Points, in no order, along strands that fork and pass close to each other.
(in the rows, 100 means zero)
Two points are linked if the straight distance between their rows is under 90.4.
bog:  68 106  77 106 102 100  70 110 120  76 120  97  78 123 104  90  89 104 113  63 117 104
basu: 117  82  88 123  88  97  98  62 129 114 137 137  58 125  92 105  91  91 101 108 105  98
fiv: 121  58 104 125 127  93 121  72 116 121 142  72  65  83  81 116 100  73  73 117  99  91
beku: 134  71  97 147 110  92  82  85 101  92  82 110 114 107 119  93 113 113  86 102  89 164
Nop: 120  75  68 102 125  72  88  92 121  65 105 130  88  93 117 107 111  53  93 103 129 117
liri: 124 118 131  81  85  95  82 119  54 110 135  82 106  99 104  71 104 141 109 113  96  92
Butu: 100 130  66 103  85 101  55 107  79 104 103 127 116  99 109 118 161 117  90  89 132 143
Div: 109 138 109 132  57  89  98 119  86  81  82  87 130  90  95 112  88 115 106  98  61  77
non: 105  99  85 121 105  84 106  87 111 130 126  82  59  67 115 100 109  79  84 122  99  89
bisin: 113  89 142  90 103 108 131  72  87  98 122  95  81 143  84  90  78  97  92  98 118  78
gazez: 161 100 123 108  91  94 101 112 104 101  77 115 103  95 109 103 107  87  81  76 122 127
penib:  76  82  90  85  96  71  70 134 100  72  64 137 133  93 111  70 108  77 108 109  51  89
fugun: 109 115  83 116  70  67  95 121 111  92 104 104 110  97 117 106  94  52  91  74  68 108
tif: 127 125  77  93  81 115  78 119 102 137  79 105  98 106 113 106 100 112 108  90  85 118
pizug: 123  50  95 103 116  92 106 115 120 104 139  96 133  74  84  89 118  72  85 101  91 102
keke: 134 112  82 106  81 137  80  80  99 152  92 122  88 127 103 119 104 104 107  87 106  89
busig:  94 116 125 101  60 122 115  96  67 129  89 121  94  91  90 101 110 132  90 130 115  95
tagi:  80  90  86 108  72 103  99  61 102 135 129 125  60 133 106  96  84  86 107 100  84 103
Dema: 122 118 102  90 114 138  93  70  72 138 133  67  68 120 103 107  94 137 110 112 105  92
Beso:  88 120  96  67 134 110 113 102  80  89  98  86  74 150  96 106  61 100 122 101 135  58
biz:  54  95  96 107  77 124  80  96 117  88  90 134 107  84  89 100 122 106  97  92  90  81
vos: 120 132  84 102 108 111 123 124  87 100 111  52 131 104  91 122 101 113 100  72 125 115
tek:  82  88 116 133  81 104  78 111  59 114  80 106 144 104  92  88 141 110  67 100  88  82
rini:  57 103  85 141 127  78  89 107  92  79  82 103  84  96 119  75 113 118  88 120 101 122
betu: 115  78 122  64 166  83 123  53 114 116 110  73  60 148  83  93  83  95 123 120  95  25
Zudaz: 125  74  94  92 129  79 104 105 139  93  57 138 102 117 106  81  64 103 128 120 102 105
Repot: 118 122 120 123  63  90  86  94  68 100  66  81  92 102 126  98  91 102  90 108  82  81
Zis:  99 125 124  61  66 105  76  99  97 130 125  66  59  86 107  94  90 104 106  84  73  63
Bik:  86  64 118 101  82 110 137  62 133 104  77 117  96  93 100  99  80 100 104 105 105  93
Fibuz:  84  87 103  88  91  90  99  61  79 138  97  90  60 141 118  89  79  96 108 113  82  76
lat: 128  70 109 134 141 102 116  95 146  77 126 106  86  99  61 126  83  92  93 110 142 114
leluz:  44  97 119  63  45 104  73 116  55  80  95  97 121  92  92 105 133 101  99  92 107  73
tuviz:  63 108  84  68  91  90 108 108 133  71  77 156 104 104 112  93  81  77 124  87  80 126
vor:  67  95  96 120 121  95 116  84 146  67 119 131  80  57 105  86 118  79  89 101  83 145
tud: 167  94 135 115  76  95 107  94 128 100 122  95  87  86 101 100  92 111  88  82  94 119
Kimo: 117  93 129 135 102 115 119  99  98 126 114  49 121 106  83  99  97 135  81  79  83 137
muge:  91 124  70 105 117 118  68  96 115  64  91 166 132  58  99  98 154  85 103 130  74 111
Vimo: 111  55  98  90 110  69 111 119 109 101 122 126 120 101  99  74 108  61  89  98  74 121
gonal:  73 131  94  72  62  94  64 128  90  88  60 143  80  52  99 132 112  81 122 122  91  75
fom:  95  97  83 109  79  90  64 102  97  57 134  73 113 139 104  98  90 114 114  77 102  88
Pov: 122 142  84 129  93  94 118 111 100  82 109  75 142 104  80 138 111 111  90  57 132 145
Nez: 153  79 106  92 135  79 117 123 141 101  73  91 107  91  97  90  58 101 121 112  89  82
zelum: 109 136  68  90  56 121  66  94  80 110  68  99 123  64 111 158 131 115 112 104 110 104
vure: 114  65 118 129 141  90 123  79 146  99 129  86  54  87  63 119  73  93  98 130 112  93
fisol: 120 127  94 151  99  92 115 124 126  88 116  89 122  97  82 122 105 107  87  61  85 159
Lim: 117  98 106 158 119 100 119 110 114  98 124  70 123 103  65 115  93 133  88  86  82 156
dukup:  73  65 116  73  98  81 124  77 143 115  95 115  70  99 102  88  95  86 108  98 104 100
muzez:  92 102  98  79 103  94  96 139  87 101 104  56 114  88 100  82  92  81  93  77  91  64
volup: 113  79 107  76  88  59  98 122  91  91 102 122 129 100 106  64 104  72  98 128  82  86
zosa:  68  93  98 103 120  98  90 113  77 101 110  92  74  95 103  71 107 137 104 127 133 110
Zosil:  99  94  80 105  58  98  69  82 102  71 129 120 116 132  98 103  88 120 131 101  90  85
zake: 139  81 144  62 161 111 115  53  94 111 152  64  77 136  92 101  86  92 104 108  85  47
Lezo: 113  98 102  99  92 119  88  89  65 120 142  73 113 101  97  88 112 142 113 129  96  77
luv:  62 101  66 131 120 102  74 103  79  78  43  95 120 105 135  95 114 103  90 109  89 120
sugo: 125  86 151 101  77  98 127  60  71  95 149  82  93 138  98  90  82 123 101 115  92  93
Sos:  66 119  80  60  77 103 105 110 121  87  79 114  96  97 104 115  67  91 141  93 106  84
bovim:  72 127 102  77  89  78  79 127 109  81  59 139  69  50 124  99 129  61  86 115  96  83
pud: 132  99 127  77  90 105 130 116  97  96  66 106 136  99  99 100  88  96  91  87 130 120
Pelag: 109  50 103 132 128  91 107  95 108 101  53 106 123  99 110  82 104  98  75 110  81 127
benun: 123  94  92  91 122 105  97 124 117 137  82  92  88 120 105  80  73 126 110  81  84 126
Dol:  79  82  79  81 146  71 105 126 102 111 102  77  83  97 117  73  85 115 121 132 100 107
reg:  88 150  84 103  55 108  83 104  81  90  66 144 115  49  95 142 128  92 102 117  94 104
peg:  75  81  85 134 138  94  83 112 134  77 128  92  77 127  82  82  74 101 103  72  94 114
nabak:  63 113  85 107  94 111  72 115  60  79  32 106 132 101 113 112 110  91  96 102 103  86
Fid:  83  88 103 138  99 125 101  96 124  96 113 107 116  67  86 102 132 107  80 106 114  81
tivuv:  99  80 103  96  88  74 111  77  80 121  60  92  92 105 135  87  82  97  94 133  77  93
lilo:  79 110 113  65  47 109  75 113  92 119  98  85  90  80  99  96  96 107 123 102  63  52
Loko:  86 105 117  61  47 111  70 111  48 110  97  83 104  72  90 116 116  98 104 113  88  54
rukan:  91  85 108 111  73 109 130  65 126  79  62 132 126  89 125 110  99  96  96 103  98 133
Tizud:  85  96 103 112  68 116  92  95  86 129  64  77 141  80 116  99 130 119  75  85  77 109
nuku: 111 145 106 111  93 103  79 149  48 116  81  94 133 109  79 111 139 105  78  82 131  98
lem:  81 116 106 122  88 106 108  85 149  89  99 133  65  75 115  97 110  84  87  66  89 138
Kivik: 108  82 130 111 100  90 154  78 113  82  96 110  99 131  74 104  63  85  95 111 121  92
mebu:  95 113 110  92  76 106 142 107 113  79  54 112 136  80 120 107  83 111 108 103  98 127
lud:  70  70 124  71 107  60 148  86 125 101 126  73  67  97  88  87  80  79 102  91 113  97
riti:  83 121 115 112  90  86  85 104 128  81  71 139  62  64 119  97 127  76  72  84 110 101
peku: 110 109  85  86 128 111 105 133 110 102 129  56 122 106  85  96  86  96 112  69 108  84
dig: 102 107 114 123  92 130  93 102  99 137  92  73 120 102  92  95 118 151  79  63  92 128
Bov: 103  96  98  86 128 126 112 129  95 128 157  83 103 104  60  86 104 111  98  89 112  87
tes:  69  90  65 110 123 121 106  98 126  78 110 151 151  71  85  95 151  78  89 119  89 122
livav:  96 117  74 107  75  83 100 105  93  95 101 119 139  77 110 110 135  67  81  91  66 121
kugad: 126  66  89 101 136  86 108  99 127  68 118  95  87  96  98 107  89  77  98  94 142 123
fuped: 124 120 143  31 128  98 102  96  60 110 124  53  76 126 125  89  77 102 102  92  72  64
vomo: 158  92 113 100 139 122 102 100 104 134  97  78  97 139  91  95  68 115 104  85  92 125
dida: 113 128 150  67 134 107 120  81  53 123 121  73  76 160 101  87  66 103 103 102  59  62
pur: 116  75 119 128 112  68  92 100 133  86 106  81  62 126  93  79  57  97 104  78  69 101
fetin:  97 154  95 121  82 113  70 123  64 129  78 115 102 111  99 115 143 121  77  78 138 122
fere: 126 102 136  93 125 131 147  53  98 108 146  80  87 137  68 116  71  85 104  88  96  54
Fufup:  41 123 104  70  61 118  82 126  53 102  91  84 129 102  88 110 134 119  93  67 114 110
bisob:  69 129  53 140 110 107 100 120  90  95  98 119 111 114  82 114  99  74  96 104 103  82
Sogeb:  83 121  72  80 114  81 110 125 122  73  98 104  91  75  97 107  76 100 137 119 121  62
dur:  75 142  69 104 100 113 100 110  63  95  89  96  82 144  90 119  81  90 114 101 118  73
Luk: 128 126 129  51 102 108  77 110  61 117 132  57  73  96 111  90 104 111 106  91  84  55
feses:  68 119  76 103  80 110  91 102  56  74  65  82 118 106 112 128  97  93 112 105 133  79
vas: 144  79 123  77 121  80 139  99 128 109  81  67  91  64 103  96  75  82 104 108 113  81
difa: 140  72 106 123 149 124 114  87 115 128 123  87  80 153  71 105  73  98  93  77 107 134
dibin:  77  90  84 107  57 114  58  74 114 112 100 102 104  64 110 118 138  74  85  89  82  73
Fepi: 111  95  88  96  81 100  66  89  66 109 124 123  90 114 112  99 131 109  90 103 135 119
mutol:  75  88  85 105  59 112  86  66 119  76 135 147 121 103  95  98 129 112 108  97  90 118
zufa: 147  82 141  45 155  86 146  74 120 113 103  61  65  94 102 102  69 109 120 123 112  83
foli: 119 126 112  67 105  97  95 141  64  97  82  83 117  86  93 106  96  75 101 103 126  53
Dep:  93  60 113 107 103 110 117  95 113 100 132  80 130  63  87  98 121  84  72  92 122  82
kap: 115 123  75 151  89  86  94 107 112 103 107  66 111  90 102 117  94  83  80  60  69 112
lodu: 114  88  81 141 111 137 118  64 118 107 105  91 104  82  90 123  97 116 101 123 128  80
fofed:  88 108 122 113 103  73 101  96  92 105 132  80  45  89 107  82 101 113  83 112 124 104
Fozo:  83  94 122 103  80 103  93 118  44 123  78 113 123 147  90  75 100 103  84 102  82  80
penan:  73  86 129  75 114  74 113 106 108  92 106  54  76 109  93  70  88  80  89  78 106  54
konu:  86 136 112  76  60 117  91 103  67 101  88 114  79  92 113 107  98 149 119 118 131 107
foze:  82  88  92  95 114 100 103 119 132  91  56 153 112 123 106  81  71 107 119 104  75 126
tigep:  90 129  63  99 132  94 105 146 121  71  90 112 113  71 102 110  96 116 118 102 129 119
Kade: 113 143 106  62  93 119  84 149  52 113  83  77 114  99  86 120 118  92  91  81 130  83
ginim:  98  68  75 103 117 109 128  73 107 138 129  91  90  99  94 109  82 111 122 126  90 148
Fomi:  80  83  66  80 116  90  60 109 117  57  87 140 134  74 121  88 121  91 120 129  77 102
finog:  53  66  70 116 127  94 122  82 130  62 129 126 112  76  89  89 117  72  95 116  95 130
sivok:  95 117  88  91 113  87 117 137 109  75  53 112 108  68 135  94  96  98 104 102 104 138
Meso: 124  94  78 111  96  93  77  79 100  87 103 150  79 117 118  99 108  80 100 110 125 110
gisim:  79 120  80 105  67  89  76  93 111  81 124 134 128  92 109  96 139 103 102  89  63 149
zopu:  88  76  77 130 109 126 126  56 101 119 107  90 105 101 103 112  98 123 108 135 119 124
Bopu: 131  89 107  65 132 114 114  58  94 119 105  83  61 112 114 104  76 125 126 138 120  86
legit:  61 126 101  68  76 129 102 113  72 116  87  81 104 119 102 101  96 149 121  84 119 115
Lafus: 119  56  99 115 138  82 117  87 130  90  52 144 114  90 106  87  95  78  93 133 103 104

Follow the links from the first point to the second, and from the first to the third. Name the last point that the two ways share.
pizug / nuku / pud | muzez
fere / Luk / lat | Bik
tud / Pelag / bisin | mebu
tes / pur / ginim | Fid
Kimo / zake / bovim | fisol
livav / lem / pur | mutol
Kivik / non / fisol | muzez

A fork is a point with three links. Follow the links from the first point to the second and name the forks in between, in order.
Repot / fiv | Meso
tud / Butu | mebu > Bik > muzez
tagi / Beso | Meso > zosa > dur
peg / rukan | mutol > fisol > peku > muzez > Bik

A fork is a point with three links, a tip a point with one. Leave the first point through the second and follow the links. Name the first fork or tip that comes.
gonal / bovim | Fid
fofed / non | Meso
busig / konu | Luk
Luk / liri | Zudaz
